Each row is a point on a landscape with many peaks, with its height.
A climber steps from a point to the highest of its 2 nearest points, and stops where none of them is higher. Distance is the straight distance between rows; heights are no part of it.
(104): [ -6  -3 -22  11  -2   0 -22  -1 -16 -11  -4  27  -2  21  -6  13  -1 -31
  14  19 -22  -8]  height 3.49
(1301): [  4  15  19 -12  20  24  -2 -20  26 -54 -25   2  -3   5  -1  17  11   2
  28  -5 -32  36]  height 6.97
(1073): [-18 -15 -36  11  13 -22 -10  -8 -16  12   8  42  -1  20  18  15   2  -9
 -24 -14  21 -12]  height 3.48
(422): [-27   8 -28   8 -57   9  11  -8  -2 -10   0  -2  18   7 -21  10  -5  16
 -12   0 -22 -19]  height 6.02
(164): [ -7 -50  36 -13   9  -3 -39  -8  10  39  -6   7 -13   9 -25   2  -6 -38
  42  37  13  20]  height 5.76
(526): [ 12 -18   6  14  -1  22   7 -37  24  -1 -12  -1  12 -10  48   5  37  39
  37 -10 -20 -23]  height 6.61
(1069): [ 15  41   6   3  26  -2 -10  43  17   5 -10 -12 -18  18   2  -7 -20  -4
 -44 -10  -6   8]  height 5.56
(1992): [ 19 -16 -10  26  -5   7   2  63   1  14   3 -12  -9  19 -39 -37 -19  -5
  -6 -46 -15  14]  height 3.18
(1183): [ 23   3  10  57 -40  12  13   8   3   3  -7  -2  25   1 -16 -30  -6 -13
   8  27 -17   6]  height 2.81
(2160): [ 13  -6 -22  -4   6  25  27  28  14   6  -5 -13  -9   1  -5  40 -20  -4
  23 -26 -22   8]  height 2.51
(1204): [-26 -12 -16  -2 -10  23  41  -5   9 -24  14 -31  15 -29 -21  17   3  -5
  11 -23  29 -25]  height 7.85
(1979): [-14 -11  17   7  32  -3 -17 -46 -34  -5   7  37   1  -7  -1 -18  11 -24
  27  15  14  -8]  height 4.73
(1548): [-17  10  35 -11  -5  20  11 -23  -4 -38 -13   9   4  23  12 -33  15  23
  -1 -17  -1   0]  height 4.75
(83): [ 16 -18  -6   2  -8 -39 -32  30   0  13  12  24  17  33 -31 -16 -28 -19
 -31   5   2 -17]  height 6.50
(1210): [ 12  25   9 -20 -21 -30   7  37  19 -55   2 -25  14  -1 -24  -7  16 -11
   3 -10  19  13]  height 6.96
(242): [ 30  18   2  -6  22  18  13  18 -23   4   1 -19 -41 -15  40 -12 -10 -39
  10  27  -4  -3]  height 0.38
(821): [ -8  10 -23   3 -10  17  35   6   9 -12  17 -20 -12 -40 -15  27   7  -3
  -4  20  26 -38]  height 7.52
(1273): [-32 -38   6  -2 -15   7  18 -25  -7  40 -19  24 -45  -2  17   1 -30  -2
  29 -16  30 -13]  height 5.92
(176): [-22  21 -25   5   3 -29 -23  34  -7 -63  10 -38 -14  16   2  10 -30  27
 -25 -13  -9  33]  height 4.88
(587): [-47  26 -15 -12  -1 -15  -2  39 -18 -12 -14 -19   8  29 -11  18 -18   6
 -10 -48  10  14]  height 5.40
(95): [-41   3  -4  -1 -23   6  30  -7 -10  11  -9  18 -16  12 -14  -3 -16   4
 -10  -1  36 -28]  height 6.03
(1893): [-21 -12  -9 -28  -9   9 -23 -30   5  10   3  -2  31  27   4  -2 -31  -7
 -42 -15 -19  -3]  height 3.79
(461): [  5  -6 -16 -18  -3 -27 -32  17 -18  16  13  26 -28  -3 -19  16  15  -5
  -4  45   9 -26]  height 4.43
(934): [-22  -6  -2 -14 -13  22 -33 -29 -11   9   9 -20  -4 -41 -32  -5  46 -19
  12   7   2  15]  height 5.51
(1461): [ 15  35   5  -3   8 -35 -13   1  13  -9 -14   9   4  15  22   1 -27 -35
 -15  38   7 -32]  height 6.49
(905): [  7  10   9 -18  -5  -4   1  29   5 -24  -2   0   9   5 -32 -14  32 -42
   6 -18  30  19]  height 7.18
(246): [ -5 -10  25 -34   4  18  -9 -29   2   6  -1   5  24  15  -5   0  32  38
  29  11 -25 -13]  height 6.11
(895): [ 18  -8  15 -13  36 -10 -22 -15 -37  12  21  22  -4 -16  -5  -1   7 -12
  16  42  -9   1]  height 4.23
(657): [ 15   7  23  -4  -6 -16 -32   8 -45   0  25 -14   8  -8   0 -53  36 -19
   6  13  -9  38]  height 3.91
(1465): [ 10  22  32  -3   0   8  20  -9  -9   3 -15  13  15  16   8 -26  -3  -5
  -1  -1   6  21]  height 4.98
(1631): [-12  35   6  26 -13  15 -12 -27   5   4  -5 -18  10 -13   8 -17  15   7
 -34  27  -9   9]  height 4.31
(2172): [  0 -16 -19  29  15  -5 -15  40 -14  15  19  17 -21   3 -37   1  -9 -14
 -27 -16   7  14]  height 5.39
(1053): [ -1 -15 -14 -35  13  19  -3  21  36  -9  10 -30  30  24  -9  29  -7  -6
 -28 -23  -6  -5]  height 4.20
(1475): [-39  32   5  10  -3  -4   5 -47   3 -31 -12  10   0  -4  14  -3 -15  31
 -28 -19 -11  -6]  height 3.73
(1549): [  3  30   0   6 -11 -14  23   2 -28  -1  15 -16  -6 -21  14 -20 -30   0
 -34   2   4   0]  height 1.55
(1910): [ -7 -12   6   1 -28   8 -13 -16  -1  18  -3  14  38  28 -23   3  15  26
  20  38 -29 -10]  height 5.77
(931): [ -1 -67  23  15  -5 -10  -8   1  11  43  12 -12 -39 -17  19  -1  -7 -23
  18  63  18  -1]  height 6.64
(1689): [ 30 -19  17   0 -14 -19 -20  12 -13  36   4  27  30  38  -5 -29 -24  -2
 -12  20 -15   5]  height 7.20
(874): [  4 -31  12  14  26  -3 -12  32  16  37   4  11 -24   7 -43   2 -48  -6
 -29 -11   7  14]  height 5.03
(1981): [ 25 -13  -8  -6 -24  -1  -7  48  -8  29  -2 -19 -32  -5 -27 -33 -22 -15
  17 -37 -22  10]  height 3.29
(1810): [-40  12  -7  16   6  25   5 -18   3  33 -20  16 -15   1 -10   4   5   3
 -29 -40  35  19]  height 7.50
(2011): [-15   4   4  15   3  43  -9 -26  17 -18  -8 -10  12 -15 -15  -4  51 -21
   6  11   8   7]  height 5.72
(716): [ -4 -11  16   7 -15   6  13 -34  14  -5 -15  10  33  30  31 -31  -7  -5
   4   5  16 -37]  height 6.79
(808): [ 17  -8 -18  18  -4  -8  -1  26  17  45 -13  18 -42 -23  -3  29  22   8
  13  -3  20  17]  height 6.28
(1120): [ 14   0  -9 -24  20  27  40  15   5 -26  -2  11 -12   0  -7  38   8   7
  26  -5 -19  -6]  height 2.67
(1103): [  5 -47  13   9 -28   8  41  13   8  34  -6   8 -38 -18   0  10   2   4
  36  26  27   9]  height 6.77
(679): [ 35 -11 -15  31  24   7  10  58  32  18   1  -9   2  -3 -16  21   3   5
  -6 -34   7  13]  height 3.40
(2118): [ 10 -35 -20 -20   7  18  21  25  -4  -3  15  29 -18   5 -33  43   9   4
  22   8  -8  -8]  height 2.86
(1044): [-24  18 -11  33   1  24  -9 -10 -22  -6   5  15   5  28   7  -3  37  22
 -17  48 -27  -8]  height 5.00
(316): [-30  21   3 -34  -9 -23  -6 -24 -10 -38   4 -21  11 -10   0  -8 -24 -15
 -15 -25   8   3]  height 2.64
(1540): [-15 -11   9 -16   6  17 -21 -15 -24  11   0  -5  -3  12  22 -32  55 -20
  34 -11  16  13]  height 3.51
(1409): [ -4  13  -7 -36  10 -11  38  57  -3  -7  -1 -29   9  14   6  24  -4  26
  -1 -26  25  -7]  height 0.86
(865): [ -6 -23  24  -6 -17   9   2  -1   6  23 -15  23   5  12 -28 -18  49  -6
  30   5  46  13]  height 4.63
(416): [ 21 -10   0 -13 -18   8 -13  10   1 -16   9 -10  16  -2  -8  -1  18   5
   2 -14 -43  36]  height 3.16
(19): [  6  13  -3 -20  35  11  20 -13   8  -3  13 -20  -4 -13  37  12 -10  32
 -46 -20  -4  17]  height 6.25
(844): [  1  10  21 -29 -12  -4  37 -14  11  -3 -13  17  20  -3  -5   7   6  57
  11 -51  -3   4]  height 5.12
(1449): [-39 -61  25   8 -15  15  14 -14  15  40 -20  12 -44   8  15  10   2   0
  42  22  18   1]  height 6.36
(1403): [ 12  17 -29  14  13   7   6  10  31   3   6 -34 -17 -45  -3  42 -16  -6
 -11  14  -5 -33]  height 6.98
(379): [ 33 -42  22   6 -23  -6  11  16  29  46  -6  -9 -25 -25   2   7  -7  -3
  33  48  16 -11]  height 7.15
(1771): [  9  -5 -16  -3  -5 -19 -27  16  10 -47  26 -31   8   9   2  -5 -25  17
 -41 -13 -35  28]  height 4.59
(198): [ -7   4 -21  18  41  -5  17 -14  -7 -35  21  -9  14 -17  27  26 -36   5
 -21 -14 -10   0]  height 3.24
(746): [ -4   3 -20  39  23 -19 -16  52  -8   8  14   4 -25  13 -41 -26 -25  -6
 -43  -5   6 -24]  height 5.05
(1792): [-13 -59  34 -15  -9 -14 -37 -13   7  59  14 -13 -10   1  -4  -9  -8 -10
  14  57  13   0]  height 6.16
(99): [ 22   3   0  -1 -40  -7  10   8 -11  39  -4   3  -7 -15 -10   3 -12  29
   9  23 -19 -10]  height 1.27
(1025): [ 15  27  24  -5 -31 -16 -15  11 -11 -10  -4 -18   9   4 -13 -39 -34   1
 -16 -15 -41  31]  height 2.98
(499): [-14  14 -27  26 -18  12 -21   5   7 -34   0   2   2  20   1  11  25  10
 -29  31 -41   1]  height 5.33
(233): [  2  48   6  -3  -4 -34 -14 -25  27 -18 -26  -3   3  -4  32   8   3   3
  -3  40   4 -25]  height 7.25
(1899): [ -6   5 -10 -28   3 -20  -6 -17  24 -40   2 -19   8  26  43  -3 -21   4
 -31   6   8 -14]  height 5.30
(847): [ 11  10   1  18  34 -17  21 -20  10 -12 -13  38  20   7  16  20 -28   0
   7 -13   0  -3]  height 5.71
(1368): [-13 -13  -2   6 -10  40   6 -17  -1  24 -12  22  -1  27 -12  14  -3  22
   6  31 -28 -12]  height 5.38
(1090): [ 18  -8  -4 -27  27  -4 -17  -9  -5  26 -12  31  -3  22  34  24  28  26
  29   6 -27   1]  height 3.97
(1406): [ -3   6  10 -27  -1 -15 -35   6 -24 -27   8  -7   1  23  16 -36  58 -21
   9   6   9  31]  height 3.69
(1889): [ 17   2   6   7   2 -22   7 -44  29 -50  -9   4  29 -25  15  17 -11  16
  24  -5 -28  17]  height 6.87
(141): [ 18  19  -9   8 -43 -24   5  20  24 -48  -4 -31   2  -9  17  -6  12   3
   5   5   0  15]  height 6.67
(1207): [ 23  13 -19  25  10 -10  22  48 -25  19  19  -7 -27  -5  16 -13 -29   0
 -32  -2   7  -6]  height 1.36
(86): [  7 -33   4   7   8 -27 -40  11  -1  14  17  15 -33 -20 -56 -14 -37 -18
  -9  30 -17 -20]  height 1.85
(486): [  6 -13   3 -24 -28   8  12 -12  36   0 -27   3  23  36  37   3  17  36
  20 -19 -15 -27]  height 6.63
(34): [ 15 -36  12  -4 -18  -1   7 -10  13  28  -3  10  21 -23 -18 -14  29 -15
  24 -27  41  28]  height 4.50
(1920): [-26  22   6 -22 -33 -26  -5 -26   2 -16 -15  -7  10  -4  16 -26  12  -4
  -2 -40  25   4]  height 2.53
(1354): [ 14   5 -12  21 -27 -30  -5  23 -14  17   6  16 -13 -13 -33   0 -33  14
  -4  10 -24 -14]  height 1.46
(1307): [ 34 -11   4   4   6  19  43  12  32 -11   8 -17  36 -12  -6  19  -5   6
   2 -10   5   1]  height 3.71
(1840): [ 16  -7 -26 -30 -24 -11  10  48   0   3   4 -24 -11 -12 -14  28  -5  -7
  33 -31 -10  -5]  height 2.36
(480): [  9 -26  -1   1  31 -16 -11  30  13  46   2  -2  13  10 -19  26 -56   7
 -13 -32   7   5]  height 4.72
(522): [ -4 -16   3   4  -6  10  41 -13  -7  21 -18  26 -19   4  21  -1 -16  10
  37 -43  24 -10]  height 5.54
(772): [  2 -35 -10  20  -5 -23  -7  17 -14 -13  25  28 -18 -22 -62  17 -35 -24
  19  21  -8 -10]  height 2.11
(1317): [ 11 -13   4  -2 -14  37  34 -19  23  14 -10 -11  21  -2  13  -5   8   8
   8 -20   1   5]  height 3.86
(1162): [-10 -31  -6 -24  -5  12   7  -9   0 -46  16   8  30   7 -21  -8  32 -23
  13 -35   8   5]  height 7.32
(474): [-15   2 -20  39 -25  14  -3  15 -18  23  -6 -10 -28 -11 -29  -3 -46 -22
   4 -27 -19  23]  height 2.07
(1539): [-32  29  32 -23 -13   8  -6 -34 -29  16  12 -36   4  -1  -8 -22  12  15
  62  23 -22  -6]  height 5.01
(1048): [-23 -40 -33  15  10 -18   1  12   2  27  18   1   5   5   4  23 -17  -8
 -23 -11  50 -16]  height 3.14
(2040): [-16 -11 -23  18  18  18  -6 -10 -28 -30   8  26 -15  15  15   8  39 -17
  36  31 -15 -26]  height 3.85
(281): [  3   1  14  -9  18  13 -17 -57  37 -16 -21 -21  13  -8  52  -4  -2  -4
   0  -8  -9  10]  height 3.53
(1890): [ -2  39  14  17  14   9 -13  -9 -14   0  -4  10   2  22  17 -10   0  23
 -47  44 -29   7]  height 4.62
(211): [ 12  11  -4  -3   9  12 -17   2  11  25  -4 -21 -24 -17  17   0  36 -28
  -3  47  27 -21]  height 0.67
(2169): [  5  23  31 -27  -6 -12  -5 -30   5  -9   0  -8  26 -22  -5  -3  42  35
  18  32  -9  -7]  height 6.38
(1224): [-11 -18   0   4  21  21  31 -14   8   0  21 -27  30 -38 -30  20 -39 -10
  -6 -19  22  -4]  height 7.51
(771): [ 36   2  14   3 -28 -12 -15  27 -15  28  -6  -6  -3   6 -14 -45 -22   0
  10 -14 -38  15]  height 3.15
(2168): [-12  -9  -5 -30  14 -15 -24 -29 -38  22   5  40 -14  12  24  10  23  34
  15   9 -18 -28]  height 4.51
(261): [-22 -21 -21  31  -2  22 -38  -4  18  38 -10  23 -26  -4 -25  23  33  -5
 -18   7  10  25]  height 7.36
(490): [ -5   4  -7  14  30 -45  -4  17  -4   6  19  17  13 -16 -31  25 -18   0
 -25   2  44 -15]  height 5.90
(1512): [-20   6   8  -3  17  43   5 -17 -13  11 -15  14 -25  18   4   1  18   1
   7  18  -2 -14]  height 5.02
(600): [  7  40  26 -17 -25 -35  -4 -19  12 -46  -8 -15  13 -19   9 -15  21  19
   2  37  12  -3]  height 6.70
(313): [-16   2  11 -15   2 -16 -18 -25 -28  -2  -2  22 -15  24  61 -21  18  29
   8  -1  -2 -49]  height 5.14
(2214): [-13   7  18 -15   7  15   7 -22 -38   0   7  -2  -8   9   7  -5   7  14
  73  26 -39 -14]  height 4.69
(1915): [ -9  23  11 -21 -14 -27  -2 -15 -16 -16   2   6  23   3  -8  -8 -30  11
 -21 -22 -17  22]  height 2.80
(157): [ 36  46  40  -2   9 -11  10  17   3   6 -15  -9   1   8  13 -34 -19  -4
 -26   8   1  20]  height 5.24
(1353): [ -5 -28  -5  12  -3  26  17  -4 -12  27  28  -8 -31 -48 -12  -1  14  -7
 -26  25  37   4]  height 6.17
(343): [-37  12 -29   4 -32   9   0 -11  18 -55  -7  -2   8  27  -1  20  12  22
 -17   6 -26 -18]  height 5.66
(608): [ -4   4 -28  10  20   8 -21   4  19  32 -19  19 -32  -8   7  34  39 -12
  -3 -10  26  14]  height 6.78
(1918): [ 38 -16  18  10   2 -10   6  -3   3  18  -4  27  37  29   8 -13  -2   0
  21  37  -5  -5]  height 7.96
(1738): [-19 -14 -13 -19   4  20   4 -20  17  -9   0  -5  19  11   8  10   1   8
 -17 -44  -4   1]  height 4.02
(749): [  9   1  -9 -11  20 -33 -17 -20  -7  37  -5  24   5  -1  32   4  -9  -5
 -18 -27  17  11]  height 3.94
(769): [ -9  -3 -15   3  46 -22   8  -1  -3 -21  22  15  19 -13  -6  17  12 -13
 -17 -23  41  -5]  height 6.34
(1724): [  8 -26  27  13   8   1 -22  -7 -19  27  -2  21  12  18 -15 -23   0 -32
  39  19   6  33]  height 5.41
(1444): [-16  18  23 -59  11   3 -12 -19  -6 -21   6   1   0   7   5  -9  23  36
 -40   0  -3   9]  height 3.56
(2038): [-12 -35  10  13  21  25  18 -38 -10  19  15  24 -11 -27   0 -10   9   9
  -8  11  36  -9]  height 6.32
(1303): [-17   1   0 -16 -19  -8 -13 -22   8 -57  -8  -4   7  45  36 -16   0  13
   0  30 -17 -14]  height 4.92
(817): [ 13  19  20  -4  11   6  20 -20  21 -48  -8  -7  18 -30 -14  14  -4  13
  14 -24 -18  44]  height 7.28
(2098): [ -7 -20  36   5  -8  27  -1  -6  22  33 -16 -10 -28 -34 -42  -2  -4 -29
  17  19  28  30]  height 4.56
(51): [ 41  16   1  12  14   8  26  21  -6 -10   5  -7 -20 -28  14   1   6 -13
   8   6  -8  13]  height 0.51
(1658): [-44  16 -23  14 -20  21  33 -11 -21  -3   5   4  -3  -1 -20  15 -27  26
 -33  -2  -6 -22]  height 6.48
(1177): [ -6  -6 -13  -9  21   1 -22  41  21 -22  15 -48  27  29   2  13 -21  12
 -52 -26 -13  12]  height 4.35
(1050): [  3 -31  10   2 -23  10 -11 -20  -9  41   6  -7  -5 -20 -14 -17 -28 -20
   5   9   3  15]  height 3.61
(1247): [ -3   8  14  10 -17  21  36 -20 -15  -4 -14  -2 -10   0  35 -26  20  16
  34   3   6 -22]  height 0.94
(219): [ 16   2  -4  15 -24 -14  13   1  -6  31 -16  19 -23 -34  -4  13  41  18
  52  15  17   9]  height 5.74
(1500): [  1   4  -2 -11  -9  12  32  -7 -10  10 -17  16 -29 -24  -1  12  14   7
  46 -22  12   2]  height 5.34
(1226): [ 10 -15  13 -20  49  11  16 -18  -5  -3  17  26   2 -18  -6   2  13 -13
 -12  -3  35   0]  height 6.68
(1197): [  1  39   4 -14  16  11 -14   2 -12  -8 -10 -25 -40 -11  24  -4  31 -38
  23  44   5  -8]  height 0.55
(1887): [-31  -6  34 -23   0  32 -28 -14  -8 -12 -10  -6  -9  34  19 -30  50   5
  46 -28  -7 -12]  height 3.39
(1566): [-17  50   6 -11  -3  15  -5   4  15  -8 -32  -5 -27   9   8  10  31  23
 -20  -7 -12  32]  height 6.35
(1356): [ 18  24  -1   7  42   7  36  12 -12  18   3  27 -25 -12   3  31 -24  20
 -23  12   3  -3]  height 0.93
(417): [  1 -21   9 -19  10  23  14 -25 -25 -25   2   6 -11  -8  18  -5   9 -16
  62  -3 -17 -21]  height 4.36
(2073): [ 16  -2   3   7  10  37  13 -14  10   2   3 -33  -6 -28  27 -14  19 -39
  -2  30  22  -9]  height 0.77
(1913): [ 26 -12  10  -4  14  20  10 -35  43  19 -17 -10  30  -3  35   6 -12  -8
   0 -11   3  -3]  height 3.70
(275): [-37   5  -3   0   2  36  -5  -8   4  23 -20  23 -33  -9 -45  22  26  -2
  -3 -14  20  24]  height 7.89
(1873): [ 13  -8  -3  36   4 -10   6 -38   1 -23  -8  33  32 -12   9   9  -1  -6
  32   0 -25   5]  height 6.33
(1483): [  2 -10 -40  31 -42 -16   1  -7 -22 -25  24  -5  14 -10  21 -12  10 -11
  -6  25 -15 -21]  height 5.81
(91): [-36  13 -27 -28   4 -17  -3  30 -13 -40   4 -33 -12  26  24  15 -14  15
 -21 -30   5  14]  height 5.15
(114): [  7  -4  -8  -3   5  -1 -10 -14  13  12   9  -9  15  -6  -1   4 -35 -24
 -29  10   0 -20]  height 3.50
(1357): [  4  25 -17   4  24  -7   7  25  25 -14   6 -32   2 -21   1  41  -7  19
 -27 -10  -6  -6]  height 6.47
(952): [  9 -38 -24 -12   7   7 -23  22 -18  -2  15  34 -18  17 -34  30   0 -21
  19  28 -32 -10]  height 3.12
(887): [  3   7 -19 -20 -28 -32  -8  36   5  -1   0 -13  15   2 -11  12  13   4
   1 -44   2  16]  height 2.24
(1072): [-11 -30 -18   4  -5   4 -15   4  10  21  18 -15   4   3  -9  -5 -20 -43
 -36   1  38 -12]  height 3.30
(1268): [ -9   4 -15  32  -6  -3  10  -5   7 -48  19  -3  39 -14 -33   8 -10 -19
 -11  -7   1  -1]  height 2.52
(1988): [-23  -3   9 -35 -28  18  -5 -28 -33   3  13 -27  -1 -24  -7 -20  36   6
  27  10 -10  -3]  height 5.27
(1583): [-26  30  -1  21  -7  18  22 -35 -30   3  -1  -7 -12 -27   2 -17 -32 -10
 -21  -5  -4   9]  height 1.73
(1609): [ -5  11  -2 -35  13   8  -7  14 -28  -9  17  -5 -18  -9 -33   6 -21 -23
 -10 -12 -14  10]  height 3.13
(1433): [ -6  13   1 -50   9  11 -22  -3 -19  -2   8 -13 -19  -7   1   2  16  -4
 -19   5 -19  12]  height 3.35
(113): [-22 -31   0 -26 -15  29  23 -25 -16 -28  24   0  11 -12 -23 -15   6 -18
   6 -16  16 -27]  height 7.56
(1965): [  0 -14 -21   8 -26 -15 -11  -9 -24  10  14   5   6   0  18 -11  31  -4
  13  32   7 -23]  height 5.32
(1102): [  8  -4   3  -8   6  -7   7  -6  17  15 -13   9  19 -17 -16  18   0  -9
  21 -49  16  28]  height 4.34
(496): [  3   8  19 -19  -6  -9 -30  -6  -4 -33   8 -24  19  34  21 -26  19  13
   8  46 -25  15]  height 4.60
(1015): [  2 -13  -6  -3 -23  -1 -13 -25  17 -12  -9  -9  19  29  61  -5  31  44
  24  13 -33 -17]  height 7.08
(806): [ -5   3  -6   7  36 -11  14  -5   5  19 -10  13  24   6 -11  46 -56  18
  -2 -30  -3   0]  height 5.17
(1713): [-16   7  -7  -1 -15  -5 -19 -22 -15  37 -16   3   0  43  61 -25  12   5
   2  14  -1 -19]  height 5.83
(1835): [ 23 -17   0   9 -32  29  -3  19  -9  13  11 -18   3 -16 -21 -23  20 -15
  11  -9 -21  29]  height 3.28
(871): [-14  45  -5 -23  10  -4  -2  17  22 -26  -7 -25 -20   2   1  25   2  35
 -43 -14  -2  27]  height 6.13
(1405): [ 43 -25  -7  12  26  10  14  23  43  16   7   3  16  -7   2  24  18  -8
  -7  -8  27   4]  height 3.55
(513): [ 18  -5 -22  23   8   3  -2  73  25  16 -11 -15   3  32 -24  12 -18  14
  -3 -36 -21  -3]  height 3.25
(763): [ -3  -1  27   1  25  -6 -33 -55  27 -28 -18  -7  11   8  62 -22  18 -10
  24   3   7 -19]  height 3.36
(2004): [-23  -1  -4  26 -11  47   9 -22 -19  16  -5 -11 -18 -23 -19  -8 -18 -29
  -3 -17  -5  35]  height 1.90
(1253): [-18  -4  -2   5  15  13  20   0  -2  44 -11  -3 -10   1   4   5 -42  -9
 -11 -42  32  25]  height 7.12
(2014): [  3   8  -3   4  -9 -28 -16  26  -9   8  12   1 -36 -25 -60 -15 -41   2
 -16  23 -11 -40]  height 1.66
(551): [ -3  30  14 -15   6  30   2 -11   9 -17 -20 -10 -19 -18  -1  15  41  22
  19   4 -27  28]  height 6.65
(301): [ 14   2   8  -2 -12   6 -40 -11  -2  28   3 -29  -7 -34 -20 -17  -7 -20
   8  23 -24  -1]  height 3.84
(830): [-40  22 -11 -20 -11 -21   3  11 -16  12 -16   5 -11  16  -9   2 -13 -15
  -3 -34  39  -7]  height 5.69
(1661): [ -5  16   7 -27 -11 -24  22 -22   5  -4 -14  31  13   3 -13  17 -15  27
  15   4   3 -46]  height 5.70
(94): [-12  21   1 -34 -21 -15  20 -17   5 -14  -4  13  12  -5  -5  17   7  59
 -12 -14 -11 -22]  height 5.35
(2176): [  3   7   6 -41  -1 -17   5 -12  18   2 -32  24   5  35  24  17 -11  11
  24 -11  -5 -35]  height 6.18
(897): [  6 -15 -32  28  -6 -18   4  25 -13 -33  31   4  15 -21 -42  23 -16 -16
   8  -1 -13 -16]  height 2.34
(1114): [ 13  24  -4  -2  23 -57 -12  30  11 -10   4   2  23   3 -12  23 -27  -2
 -13 -11  13 -16]  height 5.44
(1398): [-23  15  -1  10  -2  -1 -21 -46 -14  15 -10  19  10  -7  15 -10  13  15
 -20  -7 -10  13]  height 4.03
(2201): [ -6   6 -10 -11   6  18  13  21   3  -3  -3 -41   0   1   5  10 -34 -22
  -3 -37  -7  12]  height 2.37
(2111): [ -6   4   0   6 -14  10   2 -25  21   3 -24 -12  13  39  68 -25   4   5
 -17   5   2 -16]  height 6.39
(778): [ 10   6   4   7 -20   3  31 -14 -16  23 -10  21   3  -1  26  -4  13  45
  17  10 -10 -10]  height 1.07
(1697): [ -4  14  24  17   7  43  18 -29   1  11  -9 -29   1  -5  37 -32  31 -10
  23  23  18  -3]  height 0.85
(2218): [ -7  43  -1   9   4  -9 -22  46  27 -25 -17 -18  -4  26 -31  10 -14  -3
 -27 -19 -19   7]  height 5.84
(288): [  2  24 -10  36  19 -10 -10  37  14  -9   7 -12  12 -13 -36  12  -8  16
 -38 -25 -11   9]  height 6.12
(1675): [  7   3 -16  -3  -8 -40  11  35   1 -22  -1   6  18  25  27  -7  25  -1
   4 -48  29  28]  height 2.12
(2173): [ 37   6  31  39 -11  -3 -14  17  -3  29  -3   1   8  -8 -37 -48  -7  11
   8  26 -28   9]  height 2.97
(800): [ 26  13  19   6 -14  14   8  43  -2 -31   0  -6   0   3 -44 -28  14 -40
  19   5 -11  20]  height 6.94
(372): [  2 -24 -18  31  14  48  10 -24  29 -13  -8   6   9 -10   6  18  40 -16
  17  -7   0   2]  height 5.95
(699): [ 20  12  27 -18 -16 -15 -24   3 -11 -25  13 -37   8  13  34 -52   7  12
 -29  34  -6  34]  height 4.32
(1629): [ 22 -20  -4 -24  19 -13 -17  15  -1  46   4  13   6  24  11   2 -40 -13
 -23 -27   0  11]  height 4.38
(1660): [-27  27  -5  35  31  -6  26 -28   5 -32  -4   5   9 -13  21  11 -12  25
 -26 -31  14  -3]  height 3.52
(1012): [  5  11 -14   1  11  -5  45  28 -20  19   6   7 -13  12  14  18 -45  16
 -13  -3   9 -17]  height 1.15
(453): [ -4  -7   5 -15  -7 -18 -17  -7 -10  18  -7  27  -5   3 -12   1  34  -5
  27  29  23 -14]  height 4.89
(1350): [ 19  21  27  -8 -13 -23 -29  -3 -12   9  15 -36  16 -13  20 -46  37  -1
  -8  28   7  17]  height 4.10
(651): [ 13   9   6 -19  19 -32   6 -28  10 -17   3   3   9   1  55  -4 -13  26
 -30  -7   5   4]  height 5.73
(834): [ 13 -19   4   5 -22 -17  21 -15   9 -11   2  24  47  16  -9  -5 -20 -13
  10  14  12 -27]  height 7.27
(404): [ 38   0   9   3  -6  10  16  58   9 -10  11  -8  -6   6 -34 -24  15 -15
 -16  20  12 -13]  height 6.69
(648): [ 23   3  -9  -6  22 -20  -1   3  18 -18 -18  45   4  23  28  29  42  18
  22   2  -5  -9]  height 3.58
(150): [ 21  -8 -16   6  25 -21 -17   0 -18   9  16  35 -22 -32 -15  29   0 -10
  11  20 -10  -2]  height 3.80
(1610): [  6 -26  22  10  12   0 -10 -32 -37   2  19  12  34   0   3 -39  17 -25
  27  11   5  25]  height 5.11
(2047): [-24  37 -21  -4  19 -12   5  18  -7 -27  -4   6 -25   8   5  20   7 -20
 -16   5  20 -18]  height 4.33
(169): [ -4 -12  14  12  15  10   6 -20 -17 -64   6  16  -2  17  30 -16  28  -5
  58  18 -17 -37]  height 4.12
(638): [-10 -22  -3  37   8  39   5 -38  29 -17 -10  30   5 -10   8  19  33  24
  20 -19  -8 -39]  height 6.24
(671): [ 23   8   8  35 -16  -4  18  14  17 -28  -1  -7  40  10 -14 -15 -27 -23
  -9  -7  -6   9]  height 2.66
(1934): [ 14 -41  -8  33  -5 -33 -17  28 -22  17  23  32 -13   8 -22 -23 -21 -26
 -17  10  18   6]  height 5.88
(269): [  9   4 -17  -4  -3  -8  33  50 -10   5  11 -12  14  19   2  21 -26  37
 -20 -20 -11  -2]  height 0.97
(202): [ 23  12  -7  32 -43  -9   9   7   6 -19   6 -25  19 -10  27 -17  29   9
  10  40 -14  -8]  height 6.31
(239): [-15  -2  29   9  13  36  -1 -14  -4  31 -11  10 -22   1 -18  -9   4 -19
  -2  36  27  11]  height 4.74
(2097): [-24  -5 -13  10  19 -31  -2 -12   8 -47  16 -17  48   3  14  18 -26  20
 -27 -26   6   2]  height 2.99
(2068): [ -7  25  -4   4  36   3  17  -7   6  19 -11 -21   3  -4  40  11 -36   7
 -33 -37  13  18]  height 6.66
(1196): [-18  10  12 -35   5  -8 -23 -39 -16   6  -4  17   0  -1  22 -13  23  42
 -24 -32  -9  13]  height 3.76
(547): [ -6 -10 -13  22   3  11   9  29  -2  25   4 -43 -20 -19 -16   3 -61 -29
   1 -22  10  -5]  height 2.23
(251): [ 18 -18  -2  15   3  19  22  46   2  25  20  -8 -37 -14 -24 -10   5  -5
 -30  17  32   0]  height 6.45
(1010): [ 18   7  -6   3 -13  -9 -30  -1  24  24 -15  -6   0 -25 -16  13   1 -15
  15 -13 -12  11]  height 4.11
(2188): [-19  23 -29  22  24 -21 -11  39 -24 -23  19  -5 -13   3 -16  11 -23 -25
 -37   8  10 -21]  height 4.67
(382): [ 16  14 -14 -15  11 -45 -20  28  18 -37   5  11  15  30   6  22 -12 -13
 -20  17  -7 -26]  height 5.80
(1839): [ 36  35  12  15  22   2   8  15 -17  18  -8  14 -28 -15   3   6 -21  14
  -5  20 -36   8]  height 0.70
(2141): [ 16 -44   1  10 -27   1 -13  18 -10  41  10  -5 -16 -17 -25 -26 -14 -17
   7 -27  -1  34]  height 3.43

For each start below, name the point where the climber stops.
(169): (1015)
(211): (1981)
(1887): (1204)
(1835): (905)
(1540): (275)
(1433): (1658)
(1207): (1015)
(198): (1658)
(2097): (1658)
